A landscape with many peaks, sampled at points; each row gives a point and its height.
A climber steps from a point to the highest of its 4 nearest points, and stops where none of them is higher. Distance is the straight distance between rows; heights are no part of it.
k_252: [-11.5  -8.2 -24.9 -10.0  -7.6   1.5   5.9  15.2  12.8]  (h 6.84)
k_660: [  9.0  10.5 -10.2 -23.8  -9.7  -6.9 -15.0 -21.7 -15.7]  (h 6.28)
k_803: [ 19.5   4.4  35.2  14.2  33.0   1.0 -27.0 -11.4 -18.4]  (h 5.23)
k_174: [35.0 -7.3 24.5 28.0 60.9 -9.9 -8.3  8.3  0.6]  (h 6.17)
k_300: [ 12.1   5.2 -47.6   7.1 -17.2 -20.4  21.5 -36.3   2.0]  (h 7.43)
k_813: [ -5.3  -4.3 -25.8 -18.4 -10.3  -9.9   3.1   3.1   8.5]  (h 6.99)
k_320: [ -1.0   4.7   4.0 -29.3  -9.6  -4.6  -3.6  15.3  12.4]  (h 4.15)
k_517: [ -7.7  -7.6 -34.9  14.8  -9.4   1.9  32.6   6.4  20.6]  (h 7.26)
k_268: [ 14.1  11.1  13.6 -14.6  10.6  -4.2 -25.2 -21.0 -26.4]  (h 4.58)
k_416: [  3.1  -1.6 -47.7  -6.2 -11.7 -12.3  22.1 -13.9   6.4]  (h 4.97)
k_236: [-10.1   5.6 -45.5  28.7  -3.8   7.2  37.3   2.5  14.4]  (h 1.83)
k_79: [ 10.1   7.2 -18.1 -10.7   0.6  -0.3 -19.7 -31.7 -31.9]  (h 5.84)
k_373: [ 23.5   8.3  37.9 -29.5  -1.3 -10.8 -13.0  11.9   3.0]  (h 3.12)
k_286: [ 17.3   8.1  29.6   6.0  38.0  -0.5 -28.0 -12.8 -25.7]  (h 5.19)
k_52: [ 15.9  -2.7  54.7 -19.5   2.3 -17.6 -17.0  -3.2 -11.5]  (h 4.68)
k_690: [  4.9  -0.8 -25.8 -14.6 -14.6 -11.9   3.4 -20.7   0.7]  (h 6.79)
k_216: [ -4.4   2.9  15.3 -32.6  -4.6  -0.3  -2.8  30.9  17.8]  (h 2.40)
k_289: [-32.4  -9.5  -3.2  33.6 -30.3  26.7   7.2  -0.2  -8.3]  (h 1.71)
k_480: [ 17.2   2.3  56.8 -20.8  -3.6 -19.9 -16.6   1.2  -1.8]  (h 4.85)
k_127: [  7.9   5.4  -4.6 -32.4  -5.6 -15.6  -7.0  -9.9  -0.1]  (h 6.59)
k_596: [  9.3   2.1  63.2 -28.3  -5.3 -23.0  -5.6  14.0   9.6]  (h 4.46)
k_677: [-18.8  -9.2 -26.8   7.4  -2.9  11.1  15.3  15.1  14.8]  (h 6.54)
k_734: [ -0.2   0.9 -52.6  15.8  -9.4 -12.3  35.0 -19.9  10.0]  (h 1.61)
k_213: [-17.0  12.6  12.0  38.8 -61.6  13.5  28.6 -14.2  -8.2]  (h 0.47)
k_8: [  5.6  -1.8 -32.2  -7.6 -13.6 -16.6   2.3 -33.1  -5.5]  (h 6.26)
k_490: [-24.1  -5.6 -32.4  32.9  -7.7  18.7  30.0   5.0  11.6]  (h 4.21)
k_465: [ 25.7 -10.9  29.5  26.1  62.4  -3.4 -15.9   3.2  -2.5]  (h 6.58)
k_486: [ 15.6   6.3  13.3   9.8  49.5   8.7 -31.0 -16.0 -24.7]  (h 5.20)
k_146: [ 15.5   8.2  43.2  -8.5  13.8  -1.4 -25.8 -14.5 -17.8]  (h 4.54)
k_553: [  7.8   5.0  21.7 -35.1  -3.8 -11.4  -9.6  20.4  15.6]  (h 2.56)
k_966: [-20.6   3.3  10.9  32.5 -57.0  15.8  26.1 -10.8 -10.2]  (h 0.63)
k_507: [-25.0  -6.3   9.0 -17.2   1.7  14.0  -5.1  42.2  13.3]  (h 0.55)
k_716: [ 11.4   5.1 -32.0  -5.7 -12.1  -7.5  -6.4 -43.7 -23.3]  (h 4.22)
k_506: [  1.0   4.7 -16.7 -26.9  -7.7 -13.8  -1.8  -0.4   5.6]  (h 6.85)
k_70: [-12.4  -5.5 -42.1   2.3  -7.0  -1.6  16.8   4.6  14.5]  (h 6.35)
k_712: [ 39.5 -22.0  23.6  24.7  56.0 -24.7   2.1  17.1  11.5]  (h 4.32)
k_913: [  1.1   0.6 -28.4 -21.1 -15.1 -13.5   1.5  -7.1   2.8]  (h 6.92)
k_137: [ 20.7  11.5  39.7 -23.8  -1.7 -18.3 -22.5  -5.2  -9.4]  (h 7.29)
k_432: [  3.5   6.8  36.8 -31.1  -1.6 -11.3  -3.8  40.0  21.3]  (h 6.98)
k_908: [-29.8  -7.3 -11.1  -2.7  -3.9  19.1   2.9  27.3  10.4]  (h 5.27)
k_534: [-22.8  -8.3  -8.6 -11.5  -2.6  18.1  -3.6  33.2  12.4]  (h 3.66)
k_886: [-33.3  -6.5 -18.3  40.4 -13.9  28.9  22.7   7.9  -0.9]  (h 2.77)
k_912: [ 11.6   3.9  16.1 -29.3  -2.6 -12.0 -14.1  -5.9  -2.5]  (h 5.57)
k_816: [ 22.6   1.3  18.2  18.7  54.7   6.1 -20.7  -1.1 -15.6]  (h 5.85)
k_317: [-19.2   4.4 -26.6  48.7  -5.6  24.8  35.0  -3.8   8.9]  (h 7.12)
k_142: [ 24.8 -16.2  44.3  28.5  47.0  -5.6 -17.1  11.7  -8.6]  (h 7.35)
k_385: [-41.4  -8.4   1.1  22.5 -36.6  32.0   4.6   5.5  -6.0]  (h 0.67)
k_420: [-27.1  -5.5  10.5 -17.5   2.4  21.8  -7.0  42.4  18.0]  (h 0.65)
k_796: [  8.6   4.5  37.1 -33.1   0.2 -18.5  -4.1  20.3  14.8]  (h 5.59)
k_948: [-16.8  -3.7 -33.4  34.9  -6.3  16.0  28.6   3.6  14.7]  (h 2.73)
k_891: [ 13.4   6.8   0.7  -1.2  25.0   4.2 -30.2 -22.2 -27.1]  (h 5.04)
k_369: [-26.6   0.9 -15.8  47.0 -24.3  31.6  25.8 -11.8  -4.5]  (h 1.88)
k_744: [-30.6 -13.2 -26.2  19.2  -9.1  21.8  14.4  14.2  13.1]  (h 5.95)
k_282: [ 10.7   8.2 -11.1 -19.9  -7.4  -4.6 -17.1 -30.2 -15.7]  (h 6.19)

Where does a climber stop that starts at each point below?
k_286: k_142
k_803: k_142
k_660: k_813
k_486: k_142

Call two points neighbours if one is among the 4 nearest of the other. Go from one point of each pair to the other, from neighbour to neighbour, staying as high as possible. Name the lowest point that can't be avoided.
k_300 and k_813: k_690
k_432 and k_300: k_596
k_813 and k_317: k_490
k_300 and k_142: k_891
k_137 and k_517: k_912
k_517 and k_813: k_677
